Each row is a point on a landscape with many valleys, with its height.
A ball rolls from a point to whichever of its 2 nearest points has the largest drop for the distance, and stops where none of them is lower. Distance is the straight distance between rows; heights are no part of it.
j_499 height 52.5: [ -9 -19 -32 -20 -16 -36   8 -13  14   2   3 -15  12  13  -8  27 -11 -41
   7   4  -2  -8  -3 -23 -23  37  19 -65 -10  -7 -17  19   7 -11  14  19
  18   8   9  11  14   4  14]
j_844 height 52.1: [ -9  -1  53  25  -3  25  21   2  41 -19 -14   6  -3  -9 -11 -17  18   8
   5 -19 -12 -19  26  40  18 -10 -26  15  27  -4  11 -27 -27 -36  17   5
  15  -3   0 -17   6   6   0]
j_669 height 64.5: [-22 -16  10   1   8  23 -26   0   6 -40  14 -12 -32 -43   8 -10   7  39
 -21 -22 -31  38  25  15  11   0  -7  13   8  55  26 -38  44  17  19  -6
 -31  -4  11  11 -32 -28  -5]
j_997 height 46.6: [ 14  25   7  11 -31  10  12  -4  15   5  -4 -19  -9  24 -15  14  20 -28
 -35  -1  21  -6  -4  29 -11 -23 -20 -27   5 -33  -2  19 -26  16 -14  20
  26 -29  22  10  21  12  17]
j_961 height 18.7: [ 13 -13  29  -3  33 -23 -25  37 -17  39  16  18   5  -8  23   0  -4  25
 -19   4  28 -21 -24  -8  30   6   7  37 -27 -33  -9  13  10  13 -16 -10
 -40   3  -9 -11 -19   0 -27]
j_45 height 40.2: [ 37  16 -43  -2  14  -8 -20 -11 -41  10   6 -30 -10  30   8   6  -8 -11
  -8  11   9   5 -17 -34 -15 -11  26 -45  14  21   4  33  -8   6 -12  -6
  34   5   9   8  11 -31   5]
j_132 height 55.3: [ 10  29  24  -5  12  15  -9   5 -34  31  -6 -10 -45  40  35  31 -24 -10
 -15  26  -7  -7   4  -5 -27  10   3 -30  18  21  34  11  -1  -1 -25  22
  45   7 -26 -20 -15  -6  16]
j_812 height 36.4: [ 26   0 -22  -3  29 -14 -13   3 -19  16  22  33  42 -30  12 -30  25   2
 -23   6  17   3 -27 -45  20 -35  -4  22   3 -27 -16  41  -7  12   5 -12
 -29  -8  26  -1  12 -14 -38]
j_340 height 63.4: [-17  10  23  12  20  27   5   1 -10 -30   2   3 -29 -11  -7 -13 -18  28
  -5 -14 -33  40  45  19   8  15 -17  34   3  58  24 -46  40  -5   6   5
   9 -17  -5  12 -18 -27  -2]
j_383 height 50.8: [ -5  23  17   5 -11  32  20  -4  25 -34 -31  -3   4  -7 -13 -35   6 -30
  20 -19   4  -9  25  43  19  -3 -19   6  15 -23   5 -13  -9 -25  10  14
   4 -18  35 -12   4  -2  -1]
j_54 height 58.4: [ 12  34 -31 -15   2  -3 -19   8 -41 -31  12   4   2  27   1 -32 -11  15
  20   8  20  33   0 -13 -12  23  19  19  -1  -2  -6 -21  13   3   6 -19
 -20 -11  -1  23  17   1 -24]
j_137 height 65.6: [-20 -24  14   8 -20  29  -7  19   7 -21   9 -20 -22 -12  -8 -22   7  70
 -19  -6   5  38 -25  24   5 -13 -12  34 -16  -2   7  -8  -1  29 -16   9
 -48   9 -14   2 -32  29   0]
j_927 height 69.6: [ -3 -21  -3  -5 -23  15  -7  15   8 -40  16 -30  14 -19  -1 -35   4  56
 -23 -23   5  32 -18   8   5 -14 -20  31 -39  -6   7  -4  -2  39 -14 -12
 -53  18   6  26 -11  25 -11]
j_399 height 60.9: [-26 -24  -9  -9   4  13 -26   5   3 -32  10 -16 -28 -40  16 -16   2  48
  -9 -23 -15  18  10   2  15  -6  12   2   2  14   6 -29  27  15  13  12
 -50  -9  32  12 -26 -24 -17]
j_578 height 48.1: [-11   2  16   4  18  -4  15  15  -1   1 -16   4 -24  19  23  34 -50 -13
  -3 -10  -6 -46  28 -14 -21  40  16 -36   7  14  31  -7 -14 -23  -6  20
  36   4 -23 -20 -20 -21  21]
j_837 height 57.4: [-23  -9  23  25   3  52  -4  -7  18 -34  -3  28 -15  -6   6 -46  22  63
   4  -1 -31  13   5  27  17  -8 -20  26  35   5  12 -40   1 -21  -6  27
 -18 -12  -5 -29  -5  13 -14]
j_994 height 30.1: [  1 -27  27  10  -5  12 -10  10 -38  13   7 -19 -18  17  -1  10 -36  32
  18 -23  -2 -27  20   8   1  55  19  14 -31   0  -8 -22 -19   0 -29  34
 -21 -11  -4  -3  -6  18  20]
j_687 height 55.4: [  4  19  -9 -14  -9  -8 -12  15   1  62  17   7   5   6  17  10  12  29
   3  21  10 -12 -46 -17 -30 -14  -6   4  14 -30 -10   8 -39   2  -9  14
   9   2 -15  -5  30  13  -9]
j_745 height 61.4: [ 34  17  17  -3  22   7  -5 -23 -49  17   8   1  -2 -12  28  11 -20   0
  -5  20 -21 -17  12 -55 -10  -5  27 -12  13  50  32   6  -6   1 -23  22
  26  39 -21 -36 -50 -17   3]
j_67 height 50.3: [-20 -44 -27  -2  -6  -8   9 -15  46 -14 -14  -8  -3 -22   3   7  14   5
  26  -3 -38  27   1   3  20  -7  11 -16 -26  18  -6  -1  22  11  12  19
 -14  29 -10  -3 -26 -18   4]
j_10 height 36.7: [ -8  13 -15 -19 -10  20  17  13  23  -2 -21   7  19 -10  15 -57 -29   1
  42  -6   6   5 -14  -9  16  10 -16  -2 -16 -29 -27  -3  -2 -17  -9  20
 -32   8  -3 -32  -9  10   5]
j_713 height 44.3: [ 25  19 -41 -11  27 -14  -9   9 -14  37   7  22  51 -25  10 -17  20 -16
 -37  18  36 -22 -43 -58   6 -23 -17 -15   8 -35 -14  47 -12  21 -21  17
 -12  13  22   5  17 -28 -11]
j_895 height 4.7: [  6  29  17  25   7  15  15  -7   5 -13   3  -5 -14  24 -18  -7 -12  -6
 -18  -4  -4  -5  31  12 -23   5  -6 -24  34  31  23  -5 -21 -19  -9   2
  57  -3   4  -3   7 -24  12]
j_608 height 46.8: [  9  16 -19  -8 -13   9  20   3  22 -13 -24  29  20   7  26 -29   1 -43
  18   6   3   2   0  -2   7 -14  -3 -13  42 -15  12  10 -22 -23  23 -13
  19 -10  20 -24   3 -16  -9]
j_192 height 51.6: [  8 -38  14  17   2  16  20 -18  30 -13 -25  -2  18 -33  -4  -2   7 -17
 -13   2 -32   0   9   7  31 -26   1  -1 -10  14   6  11 -11  -4  -6   3
  -8  32   7 -34 -43  -3  22]
j_481 height 45.4: [ 48  36   9 -10  34  14 -16  21 -41  21  13  12  16  22  45 -15  -9  15
 -16  29  32 -39 -21 -31  -9   3   2  -2  46 -32   8 -14 -27 -15 -22   4
  -3   3 -10 -30   7  14 -23]
j_684 height 30.2: [ -3   3 -15   1 -38 -32   6  18  -1  13  12  -2  19 -10 -30   6 -11 -21
  -6  19  37 -34 -29 -41 -48  26  11 -39   6 -33 -12  12 -51  -5  15   5
  22   7  -3  19  17  11  17]
j_990 height 53.7: [ -4  -7 -25 -11  19  -4  -6  -2  -3 -33 -18  -3   5 -29   1  -4   0 -22
  18 -14 -21  -2  26   7  20   8  20  -1  10  15  -3 -14  20 -27  24 -24
 -18  -2  36   3  -5 -23 -13]
j_872 height 16.7: [ -2  37   2  -1   2  -2  -9  14 -31  -9  -2 -37  -8  34 -30  14 -20 -17
  -4   0  30 -26  11  -8 -24  22  19 -39  29   6   1  28 -18 -15 -11 -14
  31 -19  -5  22  19 -13  13]
j_967 height 13.5: [-15 -21 -29 -10 -12 -18   3   5  25  24   4  -7  21 -17  10  -7  15  27
  15  -5   5   6 -47  -4   5 -33 -14  -2 -33 -24 -27  28  11  21  -9   1
 -36  10  -1   9   7  20 -16]
j_808 height 46.3: [-40  18 -31 -22 -18 -32   6 -12  16   3 -11  17  40   7 -22 -20   9 -54
   5  11  35  12 -16   6   3  14 -23  14 -28 -44 -31  18  54  18  -2 -14
  -6  -5  12  14  15  14  24]
j_576 height 16.3: [ 36  -6   7   7  47 -44 -19   8 -45  18  25   4  22  -4 -12  21   0   9
 -31  12  40 -20  -8 -40  11   6  25  17 -13  -9  -6  23  -2   9   4 -56
  -9  -8  -6  33   8 -14 -32]
j_431 height 28.2: [-31 -17   9   1  -3 -17  -1  30  14  47  -8   5  -4   6   8   3  11  44
  12  -1  11  24 -54  20   3 -16 -20  24 -40 -31 -11   7   6  38 -23  -7
 -43   3 -22  12  11  27 -11]
j_957 height 18.8: [  0  10   5   7 -21  24  30 -39  20 -26 -29 -10  -8   4  -8 -24  16 -45
  18   6  -6  41  23  27  25 -19 -22   6 -12  13  15  -2  19  -1  -3  29
  29   4   4  -8  -6 -10  22]
j_785 height 53.8: [ -1 -39  21   4  10  10  33  -7  44  -6 -24   5  10   1  -3  43  22 -36
 -14  -8 -21  -1  11  46  43 -33  -5  -9   8 -12  -1  23  18   5   2  12
   7  13  12 -30 -27   4   3]
j_618 height 61.8: [-31  18  17   2   3  24   1   4 -28 -32   8  -9 -45  34  -3   6 -18  29
  12 -10 -12  28  33  33   8  34  -5  34   1  15  15 -40  33  -1   9  14
  -8 -31  -6  16   0  -8 -24]
j_274 height 31.3: [ 31  -6  41  23  12  13   2 -11 -13 -28   4  17 -10  -4  10 -19  13  -4
 -31  -2 -35  38  21   8  23 -19  -3  30   9  44  20   6  30  -4  28 -30
  10  -4  -4  -7 -13  -1 -16]
j_179 height 10.9: [  0  24  18  32  15  23  32 -25  20 -13 -18   5  -2 -14 -32 -16 -13 -25
 -12  -8 -25  -2  55  19  -5   6 -17  -7  26  46  25 -24 -10 -22  -6  11
  59   1  10 -11  -2 -24  24]
j_551 height 19.6: [ 14 -30  -6   4  15  -7 -20  -2 -26 -13  32 -20 -24 -22  14  17  -9  49
 -22 -14 -11   9   9 -20   7  -3  24  14 -28  22  21  10  21  32  13 -26
 -27  14  -1  24 -25 -16 -30]
j_572 height 30.3: [ -8  17   9   1  -6  41   3 -12  29  10 -28  21 -12  22  28 -16  20   1
  17  11 -17  18 -15  22  25 -43 -26  11  10  -8  13  13  15   4  -9  31
  -1 -12  -8 -37  -8  13  -5]
j_401 height 33.2: [ 41  15 -41 -12   5 -17 -13 -18 -28  15  19 -12   8  14  14  -7  -5 -22
 -10   3  12  17 -15 -30   7  -5  14 -20 -26  -4 -19  21   7  25 -13  17
 -11  17  15   6   0  -8  -1]
j_155 height 11.9: [-22  32  10   9 -22  -3  -6  16 -20   0   2 -29 -13  25 -54  25 -14 -51
  -9  26  48 -22 -16  -8 -28  32  -7 -41  35 -29   0  17 -20  -5  -3 -28
  31 -29 -13  28  19  14  29]
j_95 height 48.2: [-31  -4   7   5  -1  14  20 -11  19   2 -23  -6 -25   5   6  -3 -35  -3
  28 -15 -28   2  42   0  13  34  -1  -3 -11  30   2 -36  11 -19   8  19
  16   4 -12 -13 -26 -30  29]
j_20 height 47.1: [ -4  -9  21  26 -15  13   0 -13   1  17  28   4 -25  38 -26   4   4  63
  16  13 -31  14   9  26  -9  20   5  28   7  28  18 -40  -8  -4  -6  29
  28  -6 -38 -11  13  11   6]
j_303 height 44.1: [ -8 -24  46  15 -13  18   1   3 -16  41   0  -7 -36  14   7  32 -13  -9
  -8 -15 -21 -32  13   8 -14  22  17   5 -11  22  35  -4 -20   9 -41  49
  28  -1 -33 -18 -12  23  48]
j_733 height 50.5: [ -5 -12 -45 -25  -6 -28  19  -5   9 -13  -9 -17  21   8  -4  27  -5 -49
  18 -14  -7  20  11   6  18  34  16 -30 -30  -3 -20  -1  35   2  18 -14
  -2  20  14  22  -3   1   4]
j_252 height 6.6: [ 28 -11  19   5  39  -8 -22  -4 -53  -6  32 -11 -13   2  -7  13  -5  35
 -15 -10   6 -28  18 -24  -6  -4  39   6 -24  10  -3  22  -3  10   0 -26
 -14 -13  10  25   0 -10 -23]
j_654 height 45.2: [ -3  22 -16 -18   1   3  11  12  20  17 -11  16  32  -7  24 -32 -12  -3
  26   1  15 -24 -29 -27   6  -3 -16  -9   6 -39 -25  20 -16 -19 -16  13
 -21  11   6 -33  -9  11  -8]
j_446 height 42.1: [ 24 -12   6  17   8 -14  26  -8  28  -2  -2  -1  10 -12 -11  20  24 -26
 -11  -9 -25  -4  19  20   7 -24   3   1  19   9  10  15 -25 -14  25 -21
  24   3  23  -8   0 -15   4]
j_337 height 25.3: [  1   3 -46 -11 -17 -16 -11 -14   0  17   9  -4  17  -6   7 -25   8   4
  12  -3  16   7 -33 -15  -1 -26   2 -10 -23 -14 -36  27   3  10  -1  20
 -24  -7  16   7  19   4  -2]
j_288 height 52.6: [  6  19   3 -11  13 -11 -35   9 -41  34  36   1   5   8  -6  22  18  28
  -1  28  15 -24 -34 -34 -39  -7  24  -2  30 -16  -9   0 -18  -9   1 -11
   1 -27 -11  14  37  11 -20]
j_857 height 40.3: [-11 -15  -1 -17  -5   0  -2   9  15  16 -12  -2 -14  14  17  10   3   3
  -4 -17  14  20 -12  23  37 -11 -10   4 -43 -29 -19  22  42  31 -19  17
 -44   4   8 -13 -21  14  10]
j_971 height 34.8: [-30 -23  31  11 -11   3  -1  11 -13 -18   2 -24 -39   4 -19  20 -28  29
  16 -44  -6 -10  33  25  12  51  15   8 -32  11 -13 -40  12  -5   0  20
 -26 -10   5  24  -7   6  22]
j_503 height 19.9: [  7  27 -14   7  -3 -21   0  26   6 -13  -1  18   2  -4 -16  15  -1 -61
 -29  42  24  -5 -26 -23 -25 -14 -18 -42  45 -28   2  14 -44  -4  11 -42
  22 -21   6   9  18 -13 -11]
j_323 height 32.2: [ -2 -19 -33  -9   4 -16 -25  -7   4 -38   9 -14  12 -48   2  -2  22  12
  -4 -28 -17   7  16  13 -13   2   4  10  -7  26  13 -20  12  11  41 -51
 -19  11  29  54  11   1 -37]
j_469 height 51.7: [  2  20  33   2  29  17   6  17 -36   2 -10  -6 -28  49  14  24 -54   5
   0  15   4 -27  19 -22 -35  32   3 -24  26  25  30   6 -23 -15 -23  18
  50  13 -36 -19  -2 -20  21]
j_375 height 28.4: [ 25  12  18  12  14   7 -18   4 -18 -13  10   9  -9  16  20 -19   7  15
  -8  -9 -19  24  10  11  12 -14  13  17  19  20   3   5  16  -8  26 -32
  -2 -24   8   0  13  -8 -37]
j_2 height 49.7: [ -7  24  -9 -20 -19   8  16 -12  18 -25 -33  -2  22   1 -16 -27   7 -56
  17 -16  12  -5   9  32  19 -10 -18  -9   0 -27 -23   8  12  -6  12   9
  -6 -18  37   3   5   0   5]
j_911 height 53.1: [  9  28 -34  -8 -15  12   8 -18 -21 -28  -1 -19 -17  18   2 -29 -19  -5
  29 -12 -11  43  37  -8  -9  23   7  -8 -23  42   2 -23   9 -14   7  14
  24   7  13  23  15 -17  24]
j_484 height 47.4: [-25 -25 -22  -2  -9  -9  11 -20  36 -16 -20  -8 -28  -7   6   4   1  15
  28  -2 -36  44  17  13  12  11  -4   6 -25  42  10 -28  27  11  32  -4
   7  12 -31  17 -12 -21   5]
j_613 height 55.7: [ 28  34 -48 -22 -13  15   1  -2 -37 -41  -4 -11   5  25   8 -44 -17  -7
  44   3  15  41  15 -15 -15  32  16   0 -20  23   0 -27   9  -1  -1 -20
   2   0  10  35  18   3  -3]
j_592 height 58.6: [-41 -24   0 -23  -1 -16  -7   9   9 -15 -10   1  13 -55 -30  -1  -3 -14
  16 -24   9 -18  -1  25  14  21   2   4 -20 -28 -36 -13  40  -6   9 -21
 -59   9  30  14 -21  15   3]
j_843 height 44.2: [ 19   1  20   7  21   7  19   4  23 -14 -19  17  14  -3  27  -8  -4 -22
 -10   0 -26 -17  23  -7  11 -18   4  -9  38   9  18   2 -20 -22  20 -18
  25  10   6 -38 -25 -15  -2]
j_731 height 54.0: [-11  -5  36  22   7  44  14   6  38 -19 -17  21   3  -3  23 -43  16  18
  12   8 -21   8  11  24  25 -19 -26  28  38   4  13 -23 -16 -25  15  -2
   6 -12 -13 -29  -1  17 -17]
j_725 height 15.4: [ -4  16   1  15  -2  12  27 -32  27 -15 -31  -3  -9 -15 -28 -16   8 -35
  16  -6 -18  34  33  50  22   5 -24  10   6  36  26 -26   7  -7  16   6
  44  -4  21  11  11 -20  10]
j_991 height 45.5: [-20  16 -20 -12 -37 -15  16 -12  24  19  -6  -4  20  11 -19  14  31 -43
 -10   0  25   3 -14  14 -15 -14 -19 -28  -4 -45 -34  34  -4   7 -13  16
  16 -24   7  23  35  23  20]
j_336 height 25.0: [ 49  -5  43  16  11   7  -2  13 -41   6  29  -2  -9  22   9  -6 -17  34
 -17  13   1   5 -12 -11   1  13  15  29 -11   0   9 -10 -26   8 -14 -10
  -5  12 -27 -17  -7  17 -18]
j_395 height 35.2: [-14  -8  26  -6  -5  19  11 -15  28  25 -34  13  -9   8  35  18  16  -5
   6  15 -19   9 -22   8  22 -40 -24   8   8  10  18   9  15   3 -21  34
   7  12 -51 -52 -34  20  20]
j_53 height 54.3: [ -2  -3 -57 -20  -8 -33   6 -10  20  11  15   7  30   7   1  40  19 -47
  -5  21   3   1 -31 -21 -16  -5  15 -52  16 -27 -24  20  13  13   1   3
  14  -7  12  10  17  -2  -2]
j_498 height 43.4: [ -5  -9   1 -17  -6 -12  -7   0   8  25  -4  -4 -30  19  24  15  -3   3
  25 -11  -6   4   0  21  13   5  14   6 -29 -15 -11   3  25  10   3  10
 -18  -1 -13  -5  -9   3   3]
j_880 height 6.5: [ 10  -2  37  -7  32 -20 -10  34 -14  43   2  19  22  -2  13  27  -1 -19
 -36   6  32 -35 -16  -4  31   1   4  13  -9 -33 -15  25   4  14 -32 -15
 -21 -12  10 -10   2   0   6]
j_449 height 54.4: [ -2 -18  11  20  22  19   7 -17  -9   8  16   7 -16   2   0  -5 -35  53
  27  -9 -27 -27  25 -32 -20  22  11   0  18  42  22 -33 -16 -29  -6  21
  29  17 -24 -18 -13 -26   5]
j_131 height 41.5: [ -9   5 -10  -9   5 -26   6   0  18   1   0  25  44  -2 -21  20  29 -46
 -23   3  20   9 -23   2  10 -37 -30  22   8 -30 -29  32   6  12   2 -40
 -11 -24  16   6  31   6  -5]
j_920 height 49.9: [-14  -2 -34 -16  22 -33 -10  -4   5  47  15  24  53 -31 -14  18  21 -27
 -35  16  20 -25 -45 -41  -6 -22  -8  -6   0 -51 -23  40   7  16 -13  10
 -16   4  14   6  15 -11  -7]
j_852 height 12.4: [-14  38   0  12  26  19   7   0 -19 -26  -7 -13  -3  27 -20   0 -28  -7
   2  -3  20 -15  38   8 -24  25   5 -36  50  33  12   5 -13 -34 -11  -1
  45 -27  11  11  22 -34   4]
j_80 height 58.3: [  0   1  -2  -2   4 -14  12  26  18  73  -8  14  26  -7  19  11  19  21
 -17  16   2  -1 -56 -15 -10 -51 -27  15  -4 -25 -10  21 -39  15 -21   7
   6  12 -19  -3  32  12 -10]
j_410 height 42.0: [-15 -28  -3  18 -36 -13  -1 -36  30  22   5  -9 -28  -3   1  15  19  39
  31   9 -29  35 -12   9  -5  -5  -6   8 -20  34   9  -9   5  21 -10  31
  17  21 -46 -14  -7  14  27]
j_925 height 23.9: [ 28 -11  18   8   4  -5  -8  17  -9 -10  27  15   6   6  16 -21  19  32
   5   3 -10  29 -17 -11  -3 -10   5  25  10  10   3 -12  -7  -1  43 -45
  -3   1 -22   7  23  13 -42]
j_370 height 56.6: [-17 -21 -18  -3   7  14 -15   7   5 -36 -11  -7  -8 -66  -3 -34  12  17
   9 -33 -10  -5  21  19  15   4   1   2   0  18  -3 -31  17 -18  20   3
 -42   2  41   9 -10 -19  -7]
j_237 height 41.6: [-19  -3  14   7 -16   4  -9 -17  23  50 -10  16 -32  -6  22  24   2   9
 -11   5 -24 -24   2   2 -23   0 -10 -17  10  24  33 -10  -5  -2 -34  66
  43   9 -38 -29 -17  19  36]
j_366 height 50.0: [ 21  15  21 -11  17   8  -6  23 -10  16   2  29   4  16  40   1 -12 -16
 -13  13  25 -46  -8 -25  -2  -8   3 -19  41 -28  11   2 -15 -20   4 -11
   9 -11  -9 -29 -10   7 -16]
j_525 height 52.2: [ -1 -24 -39 -26  22 -17   2  -4   5 -30 -22 -17  20 -19  -9  27  -6 -43
  24 -11 -25   1  31   4  14  23  24 -12 -15  18  -6 -16  35  -4  34 -30
 -13  22  27  23 -13 -11 -13]
j_587 height 49.2: [  2 -10  25  10 -20   6  23  -9  24   1  -7  10   6 -14  -1  12  13 -24
 -31   9 -20 -20   7   1  -1 -29  -9 -18  -3  12  23  26  -7  -8 -26  28
  33  17  -3 -41 -45  12  39]
j_283 height 17.4: [  5  -2  29   4  44 -51 -17  18 -24  20  10  21  36  -8  -5  18   1 -26
 -38  15  42 -16  -9 -20  14  11  12  31 -16 -29 -23  13  27  10   2 -53
 -29  -8  -4   3  12  -9  -4]
j_119 height 73.9: [-26  -4 -21 -25 -33  12 -28  17   6 -38  13 -16   6 -22  -4 -26   4  20
 -10 -25  21  20  -6  19 -10   9 -15  19 -17  -6   0 -16  35  30  10 -18
 -56 -10  17  43  -3  18 -12]
j_588 height 60.6: [  1  22  -1   5  -1  16  -7   9 -41 -37  12  -2 -22  46  -8 -12 -15  36
  11   6  -1  26  17  31  -3  28  11  36  12  11  13 -29  -1 -15   3   8
   0 -23 -10  11  19   5 -30]
j_752 height 44.5: [-16 -28   0  20 -21   3  -9 -11  17  10  19 -11 -33   4   0   7   3  49
  25  -3 -21  30   6   7  -6   5  10  21 -24  35   6 -27   2   8  10  18
  -4  12 -25   8  -2   9   5]
j_805 height 47.7: [ 23  12  12  19 -33  23   7  -6   2  13  -5  -1 -25  12   0  12   8 -20
 -45   3   1 -12   0  15 -19 -17 -12 -33 -10  -3   7  23 -15   2 -26  47
  34   7   9 -14  -2   7  39]
j_281 height 38.8: [-26  -4  20  -1 -21   5   3 -30  26  41 -18   5 -25 -10  18  27   9   2
  16  20 -25   8  -5   4   0 -10  -6   8  -7  36  24   3   6  -1 -39  55
  19   7 -55 -35 -23  27  37]
j_495 height 45.3: [ 17   2 -13  -7  12   0  -3 -12 -29   1   5  -9 -15  11  -3   6 -21   7
   5  -2 -10 -19  20 -24 -20   5  32 -34  -8  29   4   8  -6 -16  -6   8
  19  13   9   1  -6 -34   7]
j_719 height 17.5: [ 37 -18  25   8  10 -22  -4  21 -33   0  20  -8  -6  12 -11  11 -31  26
 -19  -1  26  -1  -2   2  11  32  14  43 -39 -14   8  -1 -13  18 -12 -31
 -17  -8 -14   9   7  14  -6]
j_201 height 43.7: [-31  17 -30 -10 -17 -18   0 -32   4   5  -9   8  42   8 -45   5  37 -53
 -13   7  26  -1 -24  -6 -16 -34 -32   6   3 -50 -37  24  26  26  -1 -30
  -8 -21  11  22  43  12  28]
j_147 height 51.5: [-25  -6  14   7 -10  29  14 -19  32 -12 -32  14 -22 -14  20 -20 -13   3
  29  12 -26  15  22  -9  28  12 -20  -3  -5  34   1 -35   7 -14 -10  38
  -5  17 -22 -35 -43  -7  32]
j_100 height 15.5: [  8  31   3  22  -6 -12   0  17 -25 -15   8 -16  -4  16 -48  21  -2 -57
 -31  31  43  -9 -18  -8 -24  -1 -27 -25  44 -17   3  16 -42  -4   3 -47
  24 -26   2  28  23   5  12]
j_9 height 45.9: [-10  -9  15  -9  -5  -4   7   0  19  21 -11   0 -24  27  21  25 -20  -8
  25 -13 -20 -17  19  -2   9  26   6 -19  -2   4  10  -9   2 -14   0  35
  21   2 -19 -19 -15 -15  16]
j_932 height 25.1: [ -7  21 -14  -5 -28  26  15 -15  23  -5 -23   1 -11  22  23 -39   2  -6
  29  -1   1  32  -7  22  27 -22 -18   6  -2 -13  -6   0   5   3 -12  24
 -12   2  -9 -18  -5   1   5]
j_856 height 35.7: [ 56   8  23  10  27  23 -16   4 -53  11  33  11   6   5  32 -25  -8  48
  -9  20  -3 -22 -10 -32  -4 -15   7  24  26 -11   8 -12 -26  -7 -18  14
 -13  19 -14 -36 -15   0 -30]
j_496 height 35.5: [-15  -5  11  -2  -3   9   6  11   7  40 -14   4 -11  14  10   1   4  24
 -10   2   6  36 -42  23  27 -34 -23  28 -54  -8 -13  24  26  47 -32  13
 -37  15 -24  -7 -17  25   4]
j_387 height 48.3: [ -9  18 -14 -22 -14 -12   4 -15  12 -17 -19   0  31   1 -20 -14   2 -54
   5 -26  29  12  -1  15  13  13 -18 -14 -28 -31 -32  12  42   5  -5  -2
 -19  -8  33  15   6  23  17]
j_941 height 49.4: [  1   4  -1   0   8   3   5   3 -22 -12   8 -17  -5  -1  -7 -10 -41  28
  34 -18 -11 -17  29 -15 -21  42  28  -3 -15  25   0 -29 -19 -27  11   9
   9   8  -1  10   8 -21   5]
j_194 height 53.2: [-14 -47 -39  -7   3  -5   8 -10  52 -24  -8  -4   8 -42  -1   8  25   6
  17 -18 -26   3  -7   8  23 -26   9 -15  -6  -3 -21   0  19   6  18   4
 -19  17  28  -3 -13  -6 -14]
j_180 height 61.5: [-33 -13   9   4 -16  44  -2   9  17 -38  -7  -6 -16  -8  -1 -36   4  61
   6   4 -20  32   2  34  12  -5 -19  20   5  -7   4 -33   3  -1  -1  26
 -39  -7   3  -5 -11  15  -3]
j_515 height 36.0: [  0  -3 -22  -1 -17 -15 -23 -12  12 -27   8  -8  15 -25 -34  12  15  -2
  11 -16  -1 -11  11  25 -27   4  -5  11  -9   8  -3 -12  -1   2  37 -45
 -13  -4  15  45  28  21 -19]
j_338 height 50.2: [ -5  -3  -2   5  -5  -2 -19   1 -22   0  36   2   9  14 -24  -2  16  40
   8  -3  -4 -32  -5   1 -25   5  29  13  20  -6 -11 -14 -15 -23   5   0
  -5 -28   6  13  33  15 -15]
j_129 height 27.3: [ 12 -18 -16  11  20  -5 -30  -8  -8 -37  28 -14  -7 -31   8   7  19  29
 -22 -28 -19   8  26   7  -4 -17  21  10 -11  35  12   6  31  19  36 -36
 -14  -2  27  34 -10 -22 -29]
j_586 height 56.2: [-40 -24   0 -11  -6  -5   6  -1  35 -20 -36   1  15 -49 -25  -4  15 -17
  38 -28 -13 -10   0  32   8  -9  -3 -10   1 -16 -32  -2  15 -20  16  -2
 -35  11  26  -8  -3  11   1]
j_459 height 58.2: [ 27  24  25 -13  -5  19 -10 -20 -21  31  -7   7 -25  12  36  23 -17 -12
  -7  30 -20  -6   5 -22  -3 -11   9   4  -1  36  17   7   9  -1 -36  33
  19  25 -32 -47 -43   5  22]
j_313 height 26.6: [ 14 -19  -5  -3  26 -22 -27  15 -17  -7  27  23  15 -43   0 -13   7  25
  -5  10  10 -14 -12 -27  13 -15  14  25  -6 -22   0   7  10  10  22 -40
 -43  -2  16  17  -8  -7 -47]
j_885 height 56.1: [ 20  17  17  13   0  24  10   5 -45   1   5   0 -18  34  12  -6 -38  23
  10   9   1 -10  21 -31 -42  27  11 -10  25  29  24 -19 -36 -23 -21  29
  37  27 -15 -28  -3 -18  13]
j_796 height 34.0: [ 10  -7 -21   0 -30 -19  16 -15  14  -3  11 -12  29 -25 -34 -12   6 -15
   5  -9  16 -18  -3 -20 -36   8   2 -21 -10 -16 -24   9 -40 -10  22 -10
  16  13   8  20  27  21  16]
j_942 height 48.6: [ -3 -11  32  22 -12   8  -2   6   8  18  24   4 -22  27 -11  12  23  55
   4   2 -17 -17  -4  28  -3   9   5  20  15 -13   7 -21 -30 -13  -6  20
  18 -23 -23   1  31  19  -4]
j_904 height 12.7: [ 29 -24   1   6   8 -15  -2  11  -7  -3  18  10  22 -21   7 -18   3  22
   6  13  13  13  -8 -24  17  -2   3  28 -23  -6   0   4 -19   9  22 -52
 -14  17  -5  13   4  -2 -34]
j_742 height 25.6: [ 10  18 -19   2 -28 -18 -12  31 -14  27   5  10  -6  -3 -10  13   0 -26
 -20  47  40 -29 -36 -31 -56   0  -3 -43  28 -24   0  10 -44   6 -13  -9
  28  -5  -8  11  21  -4   5]
j_378 height 39.6: [ -1   6  -4  -7  -2 -37   6   1   5   3  -4   1  21   6 -21  15  12 -44
  -2   2  28  -2  -4   5   2  -9   1  13   4 -16 -19  15   3   2  22 -56
   5 -14  12  11  19   9  -4]
j_39 height 53.9: [ 15  -9 -44  -7  12 -27  14  22  18  35   8   4  42   2   5  48  18 -51
 -48  35  18  -6 -36 -21  -5  -5   1 -34  -3 -31 -16  30  -6  21 -19  11
  11   9  14   6   7 -12  -4]
j_439 height 41.0: [  6   8  10   4   6 -16   7 -10   4  -6 -10 -17  -2  23 -19  29  13 -35
  -3 -13   3   7  22  24   5  -7   0  -2  16  14   7  18  -4   3  28 -35
  35  -5  12  22  21   1  -3]
j_913 height 23.8: [  7 -15  23  -4  12 -16 -13  18 -47  20  15 -10 -23  23  -6  25 -33  28
   5  -9  18 -19  -2  -5  -8  51  32  22 -39  -3 -12  -4   7  17 -11  -4
 -25  -7 -14  12   0  11   7]
j_747 height 37.9: [ -8  -7 -30  -8   1 -40 -11 -28   6 -11   7  -5  37 -16 -44  32  16 -43
   5 -16   8 -15   2  15 -18   1  -5   6   8   2 -10   6 -10   1  42 -66
   1   0   7  38  17  20  -2]
j_295 height 49.1: [-10  13  -2  -8 -19  -3  27  17  35   6 -18  28  31   0  11 -26   6 -18
  15   5  17  -9 -21  -8 -11 -26 -12  -9  27 -38 -12   7 -28 -21  10 -12
  13  -7   7 -19  12   1 -14]

Where does a ball stop that starts at each point below?
j_618: j_967
j_669: j_733
j_747: j_252
j_39: j_904
j_119: j_733
j_796: j_155
j_449: j_967
j_745: j_967
